A landscape with many peaks, sampled at points; each row gives a point and its height.
A climber steps from a point to the highest of its 2 nearest points, and stops where none of them is higher. Distance is the straight distance between rows; heights are no part of it.
J472 height 46.7: [114 164 142 167  96  95 176 135  95 133  88 166 161  49 116 133 139 102
 147 158 123 177 111 187  91 194  63 125 164  86 150  96 138 172 102 155
 149  98 124 113 100 170]
J138 height 17.3: [152 166 128 139 127 106 173  92  90 148  64 155 118  86 126 141 160  83
 139  85 151 197  99 129 119 146 100 141 137  85 116  77 149 155 101  93
 168  95 185 126 143 169]
J943 height 47.4: [138 153 135 131 130 131 140 135 135 143  90 119 112  94  82 133 119 139
 124 105 134 121 105 113 144 142 141 136 115 134 114 119 136  99 113 138
 130 124 160 158  95 134]
J436 height 44.5: [134 156 140 148  72 103 172 132  64 120 116 157 122  65 118 139 119 126
 131 134 127 138 109 184 129 195  72 157 171 105 117 102 149 129  80 187
 123 142 150 117  80 170]
J787 height 41.7: [119 126 165 126  83 103 167 131  91 109 132 134 155  83 138 136 122 113
 105 137  87 183 122 163 141 178  56 140 169 134 137 133 138  99 100 181
 105 116 103 127  74 183]
J318 height 35.2: [105 122  98 101 105 100  50 176 144 133 132 121 115 166 113 125 143 103
 140 135 134  97 166 113 125 119 184  95 143 121 194 153 128 132 114 120
 112  85 110 155 139 121]
J236 height 18.7: [103 124  82 120 137 124  98 138 115 119  78 137 149 132  82 140 159  80
 130 164 137  95 173 109 126 114 166 135 123 143 139 153 114 129 109 122
 119  52  93 141 202 141]
J924 height 35.3: [161 104 130 124 120  92 146 188 144 154  85 143 100 150 147 147 160 113
 121 113 141 185  93 119 161 136 140 142 130  95 132 107 177  89 142 156
 157 128 157 158 125 148]
J324 height 61.2: [130 144 129  86 106 113  62  85 108  97 108  85 157  99  85 153  90 144
 160 153 160  50 130 158 125 152 163 172 153 144 127 161 129 154  98 119
 147 147 128 128 168 115]
J528 height 23.2: [100 160  96 144 127  88 179 156 137 126 100 132 118 137 134 120 120 132
 119  96 125 138 174  95 153 167 166 127 115 119 143 138 112 125 141  59
 119 104  72 157 169 183]
J360 height 30.5: [111 126 131 102  72  78  83 132 120 114  82 120 121 123 142 166 176 112
 115 145 186 135  87 162 119  98 110 134 139  80 145 143 122 109 109 161
 146 133 150 148 161  93]
J133 height 12.1: [132 123 139 125 102 132  97  99 125 110 109  90 141 105  76 158 149 145
 134 164 156  82  71 153 111  94  98 168 125 137 115 123 119 119 114 175
 133 149 147 110 136  92]
J402 height 56.5: [132  82 141 122 163 195  72 114 121 132 173 147 172  92  70 119  86 127
 135 126 123 116 193 133 144 118 124 164 159 182 133 191 129 107  98 105
 154 170 108 133 159 100]
J22 height 43.8: [121 142 110 104 131 114 139  96 119 126  70 114 131 119  94 143 106 128
 139 130 151  72 153 122 140 125 165 124 109 125 138 147 128 176 134  61
 117 129 129 135 170 118]
J350 height 46.9: [136  90 143 109 139 169  18 155 109 160 192 142 113 187 111 125 110 151
 119 139 121 104 152  90 144  81 206  93 118 211 131 182 127 138 126 157
 148 155 141 139 149  98]
J947 height 30.8: [121  86 104 127 127 143 135 159 138 117 130  99 170 102 131 122 138 120
 113 188 111 122  96 164 150 165 116 203 161 113 109 146 148  51 147 154
 100  64 111 124 144 132]
J958 height 24.6: [139 152 135 106 140  85 138  80 147 159  93 122 112 129 154 163 154 154
 138 130 172  95  63 106 144 104 164  98 115 114  61 144 131 163 181 103
 149 161 201 108 144 116]
J505 height 18.1: [140 105 147 107 138 196 107 161 152 142 208 122 123 186 127  82 111 116
 156 134  87 140 158 107 125  94  95 137 153 137 155 111 117  84 122  98
 106 114  95 136  77 131]
J371 height 2.9: [135 115 147 101 143 107 173 121 172  95 113 127 181  58 108 120 141 183
 106 157 120  60 116 180 113 151 134 169 125 161 120 119 104 101 187 101
 134 107 109 116 136 149]
J903 height 37.6: [108 146 144 112 129 118 103 114 188 119 137 130 104 178 126 139 113 129
 129 129 112  82 154  99 101 121 157  74 138 127 185  98  97 150 154  92
 136 146  81 100 103 124]
J115 height 45.7: [140 103 149 141 143 141  87 141 195 111 141  98 126 128  95 141  98 183
 126 163 137 112  85 103 146 109 156 122 101 166 139 134 127  89 143 148
 156 158  95 137  97  97]
J343 height 35.5: [125 125 138 147 130 110 119 167  65 145  97 137 148 191 159 142 168 164
 117  74 112  93 112 108 144 122 215  62  76 117  83 118 152 206 167 136
  62 128 105 141 192 136]
J334 height 12.8: [149 123 127 138 103 116  69 105 157 116 113  94 127 128 118 144 156 163
  97 173 138 118  99 143 137  89 156 128  95 129 126 153 116 128 112 174
 152 176 125 123 151  60]
J346 height 23.7: [167 149 145 146 124 182 135 149 143 128 177 115  95 178 122  80  85 155
 137  91  93 173 140  99 120 140 100 122 122 152 141  90 104 103  75 143
 127 155 100 137  43 129]
J411 height 23.8: [147 124 165 114 129 153 121 156 173 145 208 134 111 204 150 101 118 111
 134  90  96 133 184 110 129 123 120 124 118 122 125 102  95 101 146  97
 118 166  92 130  67 117]
J430 height 8.1: [117  83 134 125 138 209 158 124  71 102 165 112 161 130 113  96 103 154
 108 127 139 147 129 160 174 129  48 173 180 145 121 153 135  97 103 151
  87 130 111  84  99 123]
J918 height 44.6: [150 106 160  74 128 145 104 171 103 121 160 138 109 137 136 121 120  81
 144  79 128 163 202 101 154 100 105 140 147 122 104 165 104  92 131 121
 128 160 146 147  88  84]
J11 height 22.3: [131 219 158 165 144  73 216  98 124 134 118 167 145  53 205 105 149 105
 127 128 109 194 110 148  78 139  83  84 129 123 105 120  89 144 138 102
 163  88 122 115 106 192]
J536 height 14.6: [125 120 103 113 126 132 144 106 102 120  78 118 148 106  90 130 155  85
 151 119 154 124 112 158 136 100 122 167 133 120 103 116 142 148 111 130
 102  85 153 136 173 135]
J635 height 49.1: [ 89 129 129 118  87 133  55 117 118  99 140 106 143 170 118  86 122 104
 141 136  81 142 194 136 122 132 113 142 152 111 163 131 134 127  89 133
 136 125  72 118 131 128]
J809 height 36.3: [125 163 121 138 110  45 117 109 138 132  80 140  97 131 153 138 140 163
 108 138 146  92 132 100 137 175 188  32 163  92 147 122 122 175 135  73
 181 139 152 131  91 132]
J81 height 17.8: [136  88 138 144 124 125 170 148 159 101 142 142 108 181 156 158 146 122
 113 127 106 196 103 152 124 122  78 107 125  96 147 106 137  65 126 149
 117 124 135 121  76 153]
J225 height 14.5: [141  82  92 144 123  90 138 120 182 125 108 105 170 147 169 150 147 133
 126 166 120 162 102 169 121 108 105 154  75  73 125 122 138 115 139 131
 142 124 112 116 170 121]
J519 height 30.9: [135 139 176  98 121  87  77 103 157 119 130 112 132  94 140 115 132 131
 124 146 149 113 137 127  90  90 112 110 176  94 135 140 126 113 147 147
 171 166 144  79  92  83]
J55 height 46.5: [122 141 100 132 122 166 106 165  89 182 177 179  72 199 154 143 126 162
 132 118 114  89 147  96  94 139 213  67 114 154  91 187 160 154 117 140
  71 161 127 161 154 143]
J595 height 16.0: [ 77 138  79 139 132 126  68  98 111 131 128 115 157 118  57 139 132  97
 134 157 138  91 148 102 117 113 162 111 114 174 171 105 140 181 103 135
 113  34  88 146 173 131]
J573 height 28.2: [137 134 159 110 109 148  60 120 149 130 168  91 153 153  92  97 127 166
 142 122 110 154  95 121 113  87  92 121 140 144 150 114 139 129  77 182
 170 147 109 101  65  82]
J128 height 49.7: [129  94 148 124 159 170  55 138 120 122 167 149 155 147  91  88 113 106
 139 120 113 127 228  95 123  82 153 161 142 157 138 177 114 118 122 134
 142 134 105 117 132 115]
J94 height 44.4: [115 149 102 145 162 135 108  83 171 119 143 105 119 143 112 133  87 128
 145 130 120  92 115  98 130 113 149  82 109 171 145 114 128 169 152 109
 143 131 115 113 103 112]
J792 height 28.8: [115 126 100 119 110  91 106 166 155 114 124 135  95 169 140 123 101 120
 138 142 118 115 179 103 142 161 178 113 129 110 163 165 120  96 140  75
 109 112  79 146 146 152]
J499 height 52.2: [125 133 146 158 110  80 150 109 120 125  85 140 155  83 135 149 162 126
 176 176 150 105  76 174  87 123  97 145 139  84 102  93 133 140 127 134
 166  97 169 105 120 159]
J778 height 53.3: [ 91 132 102  97 108 126  11 110 124 115 142 100 155 153  93 107 109 132
 141 132 109 115 170 116 117 125 166 136 118 136 153 139 140 187  83 141
 154 144  95 105 135  98]
J614 height 21.5: [ 84 124  84 131 112 136 119 143 103 151 114 163 115 187 106 137 152 110
 133 149 126 101 185 106 129 113 171  86 130 167 151 136 141 140 111 113
 100  60  75 137 189 168]
J981 height 48.5: [142 167 137 132 134 124 156  75 135  92  97 115 150  63 117 133  86 156
 138 135 121  92 133 128 141 153 155 129 121 149 127 130 120 156 142  92
 139 147 131 111 135 165]
J186 height 38.1: [128 192 120 145 114  56 167  87 112 157  94 160  99 107 170 142 148 140
 116 117 170  98 128  98 134 195 166  62 131  80 116 127 117 173 171  49
 171 122 177 125 115 168]
J336 height 7.2: [133  98  96 144 133 176 145 157 135  98 164 102 157 115  70  84  92 186
 118 144 151 131 101 164 163 165  78 182 156 160 116 149 138  78 112 180
 112 132 108 118 104 133]
J217 height 27.7: [110 149 130 116  96  82  44  97 118 126  66 102 115  89  99 132 152 105
 156 156 174  86  76 114  94 100 138 108 150 112 141 114 135 147 121 155
 161 113 178 133 129  91]
J256 height 31.5: [169 123 143 134 141 145 197 152 103 130  89 142 110  61 141 133 155 158
 173 110 169 159  82 157 115 129 109 179 128 128  94  61 139 113 141 127
 152 142 190  93 123 159]
J545 height 33.3: [ 99 195 106 134 113 162 130 119 100 162 118 152  85 204 159  91 113  84
 109  90 101 154 168  86 113 155 131  83 124 115 175  83 109 160  64  79
 107 157 108 138 145 129]
J332 height 55.5: [133 118 108 119 134 147  96 113 127 104 101 110 177  85  84 142 110 150
 147 173 148  64  96 165 144 156 166 177 120 167 119 133 144 140 156 116
 138 146 121 150 183 117]
J44 height 57.0: [150  95 131  97 142 166  86 172 161 134 157 105 117 143 110 119  89 158
 116 155 131 102 147 108 153 105 159 145 144 135 119 210 118  71 168 116
 155 175 127 157 121  90]
J455 height 20.6: [152 120 132 158 105 162 154 156 153 145 154 119  66 185 148 114 124 133
 118 120 121 168 130 130 118 117  76 108 131 125 147  85 119  81  98 167
 106 143 132 143  67 133]
J715 height 18.6: [122 159 135 143 138  79 163 110 132 140 107 161 135  93 137 146 132  92
 140 114 139 166 101 116 101 136 105 105 155  89 148  80 139 149 112 130
 161 123 175 130 101 133]
J850 height 30.4: [131 141 118 138 118 188 138 161 113 112 203 160  82 187 182 101  95  79
 145  95  99 186 207  90 128 126  90 131 137 116 130 146 110  93 106 126
  87 147  91 142 106 131]
J276 height 51.5: [149  94 130 131 164 174  78 158  94 154 180 165  96 198 128 130 112 157
 121 134 104  77 131 107 144 112 226  60  95 197 127 172 151 142 135 164
  99 148 120 171 169 112]
J854 height 47.2: [101 150 108 177 112  84 102  69 115 140 104  95 120 154 146 134 157 129
 112 131 112 128  79 130  83 104 153  62  66 102 145  92 134 181  93 137
 146 118 141 124 137  68]
J378 height 49.0: [124 133 123 110 120 114 125 129 121 153  65 118 139 116 116 176 153 145
 147 132 163  73  85 128 161 137 191 147 116 111 125 121 159 162 146  84
 135 117 163 136 192 108]
J9 height 44.2: [100 166 121 152 122  94 120 119 127 154 106 139 110 172 144 144 150 141
 111 105 108 133 102 111 111 160 151  71  87  80 170  77 153 165  96 104
 143 128 122 150 148 110]
J517 height 34.3: [134 138  97 142 151 171 169 142 171 146 166 117  83 160 164 123  87 142
 123  99 130 144 147  82 132 141 142 134  65 131 124 126 109 119 145 111
 119 185 119 164 127 105]
J465 height 15.8: [151  66 125 145 115 109 164 104 155  95 146 110 156 153 153 154 162 130
 106 145 126 182 113 168 129 105  47 137 119  83 151 124 129 122 106 153
 130 156 120 117 115 119]
J58 height 20.5: [114 143  76 168 125 111 160 150 142 112 102 107 118 149 169 112 100 111
 117 143  90 166 163 143 136 148 126 163 120 109 148 124 107  84 126  93
  96  95  60 143 184 177]
J321 height 35.1: [161  53 181 123 106 126 158 165 124 114 127 119 127 114 146 166 150 156
  93 140 144 170  78 139 162 101  52 129 155 106 111 124  87  67 133 186
 134 162 131  97  58 130]
J586 height 36.4: [141 122 130 132 174 132 190 139 165 149  72 114 121  99 172 122 134 164
 127  94 137 151 101 114 163 156 168 161  81 118 112 100 167 154 171  96
 139 150 140 113 160 149]
J956 height 27.4: [140 127  93 151 138 174 173 119 128 123 111 124 120 146 112 122 115 102
 140  97 129 155 145 136 130 108 111 128  87 113 101 130 141 142  96 137
  92 145 142 133 153  94]
J353 height 41.0: [ 95 105 120  95  96 144   8 173 124 148 169 137 113 190 107  90 175  94
 146 137 119 119 156 120 103  85 161  95 125 160 181 116 122 131 103 164
  99  88 131 146 163 104]
J552 height 26.5: [146 167 179  91 134 136 182 102 145 106 149 144 128  75 135 138 110  98
 134 104 158 120 133 116 119 134  82 156 147 144  90  88  90 113 159 106
 136 136 167 126  81 107]
J355 height 29.1: [143 128 113 149 129 161 166 151 153 127 136 111 105 120 148 107  94 145
 126 112 116 119 177 123 141 165 135 158 116 114 115 163 116  86 150  95
 109 144 113 168 132 136]
J622 height 13.5: [131  72 128 151 120 106 122  92 169  91 121  65 157 138 114 142 151 150
 104 171 134 111 116 163 136  91 107 153  70 103 124 132 132 149 127 137
 125 165 112 106 155  87]
J507 height 40.4: [141 125 109 146 126  90 142 147 167 144 106 120 107 141 137 137 110 123
 121 132 107 145 115 107 145 134 163 129 103 104 143  95 156  91 130 129
 148 113 121 146 126 136]
J105 height 30.3: [153 119 198  96 117 113 209 118 118 111 166 141 132  67 131 144 140 112
 116 116 139 150 111 144 121 128  64 134 157 150 103 103 100  95 145 159
 125 123 159 105  43 123]
J329 height 40.9: [125  98 142 124 124 140 127 131 167 116 127 113 111 157 109 148 149 127
 108 108 131 157  96 115 134  62 107 132 103 116 130 130 115 108 142 166
 128 150 132 134 112  85]
J996 height 29.6: [115 113 179 103 109 117  86 113 132 107 128  98 153 121 114  99 149 113
 125 146 134 158 133 120 108  72  80 130 148 100 136 117 145 140 111 188
 145 166 118  90  83  91]
J25 height 6.5: [139 146 141 142 150 154 170 126 129 109 175 118 178  70  73 105  82 199
 115 120 144 110  92 174 139 177  80 174 136 178 107 115 121  97 114 135
 135 178 122 106 113 130]
J799 height 30.7: [132 148 142 111 127  67  94  82 150 109 147  97 129 121 176 116 102 131
 128 145 109  90 169  91 120 150 166  71 134 118 136 148 100 154 155  76
 159 180 126  81  72 125]
J319 height 12.2: [118  77 116 120 113 194  87 127 100 100 130  91 161 128  70 118 158 130
 132 147 158  89  96 190 145  81  74 177 125 135 106 148 131 132 128 163
 102 134 148 138 171  81]
J456 height 43.5: [116 122 120 122 132 157   4 157 110 143 170 154 122 172  93  93 116 108
 157 150  98 108 197 119 116 108 173 132 145 154 154 186 142  91 108 135
 136  96 133 134 124 130]
J198 height 23.5: [152 170 130 159 155  96 219  78 149 139 112 140 148  67 169 129 120 125
 127 127 120 150 116 159  91 144  79 114 113 129  77 103  97 135 139 126
 157 109 145  76 100 177]
J487 height 9.7: [113 111 160 101 123 151 178 125  42  98 164 130 139  96 139 113 107 135
 117 123 124 139 133 166 144 159  51 195 197 181 118 134 116  86 127 147
  70 136 107 130 109 136]
J310 height 45.2: [139 125 107 129 185 139 133 132 143 129 129 115 122 115 132 129  54 179
 126 126 134 116  88  75 158 181 192  99  92 192 121 117 163 155 156 123
 116 165 119 178 136 147]
J674 height 56.4: [137 152 133 111 115 140  39  96 119 103 115  68 138 112  83 126  69 148
 141 128 116  97 129 126 130 135 178 126 135 130 159 164 137 169  84 129
 151 176 126 117 107 111]
J631 height 30.2: [ 98 167 111 126 120 151 148 117  91 142 121 139  93 166 110 121 106  69
 121  66 123 157 191  97 125 112 128 110 104 124 135 126 132 173  88 119
 100 139 111 154 147  98]
J368 height 50.6: [130  81 104 160 176 191  92 114 111 137 182 149 132 139 104 108  98 141
 104 136 108 102 185 122 148  97 163 108 118 199 133 191 124 130  98 118
 131 153 119 132 189  92]
J728 height 32.6: [117 159 127  97 122  53  95  84 148 128 109 119 116 111 154 123 124 118
 140 129 145  77 143 129 122 123 131  62 165  84 128 154  88 142 140  95
 156 159 155  85  87  91]
J899 height 13.4: [ 95 152  97 136 178 127  98  89 119 142 112 141 138 126  57 140 132  80
 134  99 130 100 110  85 121  87 162  81 100 169 142 104 131 181  94 150
 107  60 126 137 156  93]
J61 height 24.7: [155 112 111 152 158 133 212  91 146 124  99 129 151  95 146 131 119 135
 144 124 136 194 106 147 119 116  76 147 109 122  96  87 122 142 121 144
 131 137 140  61 117 143]
J421 height 40.8: [110 159  99 134 108 101 135 131  93 178  92 145 103 184 138 145 146 138
  89  63 138 129 109  77 148 159 185 106 115  99 135 119 177 182 116 115
 123 112 129 156 158 126]
J202 height 34.6: [ 99 175 125 114 114  40 106 122 136 112 113 117 120 103 146 152 149 134
 125 124 143 126 161 133 102 172 171  63 176  70 170 142 119 146 147  51
 170 144 135 111 110  98]
J851 height 33.5: [152 144 151 146 150  99 191 123 135 148  79 133 134  73 148 159 150 154
 145 113 150 127 119 157 125 160 138 175 116 107 108 104 150 128 162  92
 157 135 170 109 141 160]
J114 height 28.9: [137 150 144 110 132 134 160 148 177 121 180 129 106 137 170 142 114 104
 109  86 120 149 177  96 117 141 117 110  91 108 112 118  84 107 127 101
 142 178  95 149  71  84]
J394 height 40.6: [152 202 158 106 117  50 158 106 129 130 129 164 103  88 148 135 170 156
 123 114 153  85 142 136 116 160 139  62 157 106 116 143  89 153 179  93
 167  75 171 136 101 179]
J82 height 37.5: [140  85 161 113 109 166 121 138 141  97 137 121  88 152 139 139 144 112
 101 132 146 193 108 140 163  81  69 131 149 107 126 149 117  96 121 202
 131 157 138 131  74 109]
J661 height 49.2: [149 156 153 178 110  76 168 127 109 149  94 189 143  55 161 137 160 121
 165 141 141 156  87 180  71 147  86 112 147  86 107  97 114 165 127 116
 187  77 153 120 126 198]
J926 height 14.7: [139 109 162 126 115 140 121 180 122 109 168 127 109 138 139 104 104 117
 130 124  91 162 125 125 165 146  93 159 174 121 128 187 130  50 138 150
  89  88 136 146  60 128]
J837 height 32.9: [125  84 131 144 181 141 111 162  83 130 134 136 164 192 137 157 142 162
 128 115  92  81  85 111 153 108 202  62  49 174 105 121 148 191 172 164
  68 131 130 146 178 111]
J847 height 45.6: [145 101  89 146 170 211 144 121 120 130 181 154 115 156 155 103 118 104
 112 126 138  95 212  92 135 124 134 134  91 159 107 196 108 138 116  93
 132 181 125 145 164  81]
J629 height 32.5: [147 101 144 110 104  95 128 166 119 143  81 143 109 115 138 179 173 132
 124 152 158 148  71 145 146 105 149 161 144  97  99 121 133  87 136 148
 157 118 179 149 163 122]
J495 height 16.1: [142 150 123 118 123 128 163 115  79 167  60 144 123 120 128 136 151 103
 148  73 164 145 108 138 146 138 134 171  97 105 118  87 161 159 117 111
 114  95 179 108 183 138]
J409 height 50.8: [162 106 146  98 129 178 112 163 107 118 163 122 111 141 134  93  90 117
 133 119 130 117 186 120 150 134 128 169 151 124  87 214 108  90 140  95
 133 201 134 161 135  77]
J27 height 28.3: [124  97  80 179 190 160 117 138 107 168 154 158 144 177 136 151 127 147
 143 144  91  93 111 124 146 113 199  89  57 206 129 122 140 148 151 139
  67  81 114 145 210 131]
J721 height 4.3: [141 144 147 109 141 118 183 142 151 104 156 116 164  56 123  92 111 183
 101 135 107  91 137 186 135 172 113 199 157 161 120 162  87  88 181  78
 117 139 111 137 148 131]
J608 height 26.1: [127 164 134 108 114  59  91  91 137 152  71 132  99 110 119 150 172 129
 135 148 191  81  75 113 114  97 154 111 170 105  95 114 116 144 158 117
 167 104 196 120 141 131]
J158 height 10.9: [ 87 161 116 117 163 128 160  87 145 164  96 157 126 137  86 117 153  86
 133  99 123 144 104  77 107  86 149  86 109 157 146  50 141 174 116 140
 121  57 132 119 131 125]
J91 height 25.8: [142 115  94 144 131 144 195 125 105 140 104 117 101 122 147 127 119 129
 156  95 152 199 100 139 153 112  84 142  82 104 106  93 141 157  91 143
 114 172 185  89 146 121]
J767 height 19.2: [133  87 117 162 115 145 131 169 125  87 158 107  93 155 167 118 101 110
 126 144  99 162  79 147 136 120 102 172 171 111 130 153 138  72 128 153
  59  58 140 117  81 150]
J87 height 11.9: [132 105 173  85 107 151 124 145  91 107 169 126 122  99 121 109 110 117
 132 107 111 135 131 158 164 156  89 193 202 168 104 184 130  63 139 153
  91 141 147 148  84 142]
J687 height 33.4: [142  75 192 103 133 153 171 111 117 106 156 109 150 103 121 154 151 136
 117 137 172 151  86 135 154  81  38 142 166 129 101 113 117 107 131 165
 138 158 161  73  67 112]
J450 height 24.4: [117 132  86 150 139 143 156 140 119 115 122 117 137 130 133  99  78 104
 122 146 107 129 172 142 148 131 127 170 148 133 126 205 124  85 112  87
 102 122  90 157 181 142]
J195 height 43.7: [135 193 163 115  98  24 170 108 118 120 114 194 139  62 181 157 172 137
 142 131 164  90 124 197  79 139 135 103 162  92 121 133 102 138 173  72
 164  85 175 109 134 188]
J811 height 46.0: [124  87 133 114 116 154  53 151 127 112 142 117 103 172 106 117 150  97
 121 138 115 133 135 142 134  70 123 108 103 124 135 145 132 127 114 177
 121 119 126 150 142 105]
J865 height 55.1: [119 161 145 137 154 122 135 135 173 109  95 122 144  72  75 144 109 150
 125 130 122 104 124 137 147 168 146 133 108 166 144 121 136 130 122 117
 138  98 105 151 125 197]
J162 height 13.2: [113  92 126 118 106 189 131 106  79  98 109 125 140 105  97 128 141 106
 139 118 145 126 115 188 138  99  77 192 153 137 106 120 144 143  85 151
  86 142 121 106 163 110]
J52 height 53.0: [141  94 109 145 153 165 128 120 173 123 129 109 117 125 117 155  88 176
 127 137 118  98 106 101 159 124 172 114  75 170 129 120 143 144 174 118
 120 178 122 149 128 104]
J764 height 23.9: [ 96 108 110 113 130 120 154 130 132 125 104 150 130 157 129 164 165  52
 103 113 106 201 110 106  96 111 111 125 128  90 150 107 149  97 129 152
 114  65 102 134 135 165]
J24 height 37.4: [146 148 135 119  84  84 146 157 139 101 129 134 145  93 126 115 112 114
 102 144  97 147 138 166 140 177 104 164 160 108 145 144 128  89 127 155
 122  82  89 148 109 152]
J273 height 52.8: [131  98 124 181 110  61  98 103 159 125 120  98 165  90 146 139 147 129
 129 197 162 119  86 157  71 104  76 130 100  88 124 127 144 142 155 175
 162 133 117  63 132 111]
J125 height 26.6: [120 144 152 135 124 195  51 120 137 147 175 104 133 168  93  94  85 154
 144 104  88 155 127  92 117 133 124 124 117 167 155  93 125 141  77 136
 154 178 104 117  85 119]
J922 height 51.1: [144  90 159 101 136 178  71 146 151 135 156  98 119 162  85 124 116 153
 127 135 112 112 135 105 154  74 173 110 112 156 128 153 111 135 125 129
 150 189 119 146 120  91]
J833 height 33.8: [120 114 105 124 101 100 105 161 127 124 107 105 149  91 105 147 145 109
 113 186 131 115 120 158 143 167 106 160 150 121 121 132 145  79 110 194
 127  78 120 141 116 131]
J216 height 32.1: [134 163 159  96 143  97 102 120 175 117 166 110 149 144 130 120  89 162
 132 120  79 112 169 108 109 148 152 112 115 154 157 105  82 143 152  78
 149 161  97 120  84 145]
J712 height 1.8: [122 149 151 108 166  70 181  74 176  99 111 122 174  66 147 126 140 153
 108 164 130  83 114 180  82 139 137 146 137 134 110 132  93 123 204 101
 160  94 110  74 130 188]
J798 height 39.8: [148 151 116 132 171 161 175 115 117 153  84  96 124  95 147 119 117 171
 128 107 154 132 111  78 166 200 186 140  65 159 132  98 157 174 172 110
 113 161 135 161 154 164]
J252 height 41.8: [126 149 111 133 111 168 126 160 115 196 160 178  66 213 140 115 130 124
 151  92 124 104 155  54 104 143 161  94 128 115  99 131 151 158 105 121
  85 124 125 161 150 153]
J876 height 44.3: [ 95 144 154  99 104 136 113 113 100 107 128 138 158 128 111 108 130  67
 132 116  83 180 194 121 127  95  90 135 165 120 139 133 122 152  94 121
 102 122  87 104 112 138]
J184 height 56.6: [121 128 140 116 144  84 116  92 136 110 115 117 164  84 127 143 159 104
 121 180 151 122  77 133  66 106  62 116 144  89 115 119 129 122 161 165
 158  93 162  79 107 132]
J463 height 29.3: [104 151 126  97  90  77  54 110 113 122  82 104 125 114 132 130 151  90
 115 138 154 114 144 133 106 112 117 138 142  67 158 120 142 154 102 137
 138 119 162 138 140  64]
J910 height 37.7: [132 131 130 159 128 103 132 129  97 199 104 125 130 181 158 140 175 149
 119  36 136 125  79  97 159 130 197  97  59  94 109 117 175 223 134 118
 110 135 129 133 178 147]
J621 height 30.6: [115  90 106 143 149 159 166 171 163 149 133 160 122 172 127 137 149 111
 120 119 123 168 116 108 122 103 130 134 129 119 115 123 153  84 164 148
 107  56 133 149 134 154]
J2 height 49.9: [107 127  93 175 116  74 105  63 150 115 109  98 157 119 159 125 149 106
 122 161 118 122  92 144  93 108 100  99 105  82 156  91 124 157 110 137
 147 111 136  79 140  99]
J171 height 29.4: [156 102 122 118 139 177 194 185  97 130 106 145 136  68 118 111 124 170
 132 117 151 126 104 176 136 154 115 214 178 154 110  78 135  87 152 132
 123 150 175 135 115 151]
J806 height 40.1: [123 114  74 161 152 209 174 123 131 174 165 152 105 170 159 123 109 147
 131 114 138 114 196  52 126 137 144 113  66 169 121 138 115 153 130 117
  96 176  85 148 160 119]
J418 height 24.5: [122  71  85 173 150 182 149 169 153 123 154 119 118 164 134 103 119 121
 135 162 104 171 100 133 152 120 108 171 121 135 114 127 133  82 138 158
  92  75 137 130 125 131]
J489 height 5.7: [143 133 117 138 155 166 158 143 133 118 179  99 142  69 107  91  80 217
 111 114 124 100 104 158 136 183 107 186 150 190 122 156 111  87 164 102
 137 195 118 156 156 138]
J973 height 46.6: [127 171 140 142  93  24 133  93  88 145 105 179 170  52 163 132 176 127
 126 152 162 130 110 188  73 162  98 103 171  70 142 139  98 169 150  69
 193  77 142 124 140 198]
J593 height 36.7: [106 184 111 110 133 188 124 146 123 180 163 150  82 193 131 124 109 112
 138  88 113 114 165  75  99 156 152  62 112 151 149  80 120 185  94  94
 104 140 108 146 126 126]
J733 height 23.6: [129  94 134 161 140 205 130 163 121 129 214 165  77 187 172  86 112  95
 131 147 105 141 168 115 126  89 106 138 151 131 127 153 141  96 130 133
  85  99 130 121  85 122]
J504 height 24.3: [108 111  82 152 149 145 142 135  96 137 144 165 118 194 133 134 153 151
 121 146 112  82 183 120 125 133 195  64  80 178 145 141 148 154 131 127
  78 101  84 130 214 132]
J344 height 37.8: [118 144 159 105 129 152 157 140 108 113 159 146 122 135 163 109 103  70
 129 107  80 174 213  98 133 107  81 139 147 159 117 152  92  99 110 113
 112 118  78 131  92 143]
J268 height 27.2: [148  98 126  96 131 124 165 160 111 114  97 127 135  81 147 134 141 127
 134 137 125 126 103 178 145 162 116 205 182 129  98 113 145  65 170 145
 119  99 151 150 152 151]
J121 height 20.4: [ 97 144 122 107 150  90 161 122 124 129 132 168 144 135 141 188 171  68
 114 102 131 222  76 108 122 117  96  99 135  95 155  84 155 134 108 146
 136  98 152 126  95 148]

Call two points neighbours if one is among the 2 nearest of the other. Go from one point of each pair to the other, from neighbour to neighbour, staying as high as possible. Name the lowest point that can't be avoided.
J276, J728: J799
J324, J276: J344
J276, J44: J350
J324, J865: J22
J44, J52: J115

Where does a climber stop that starts at each point below?
J268: J184
J608: J865
J899: J184
J202: J184
J371: J621
J319: J621
J198: J276
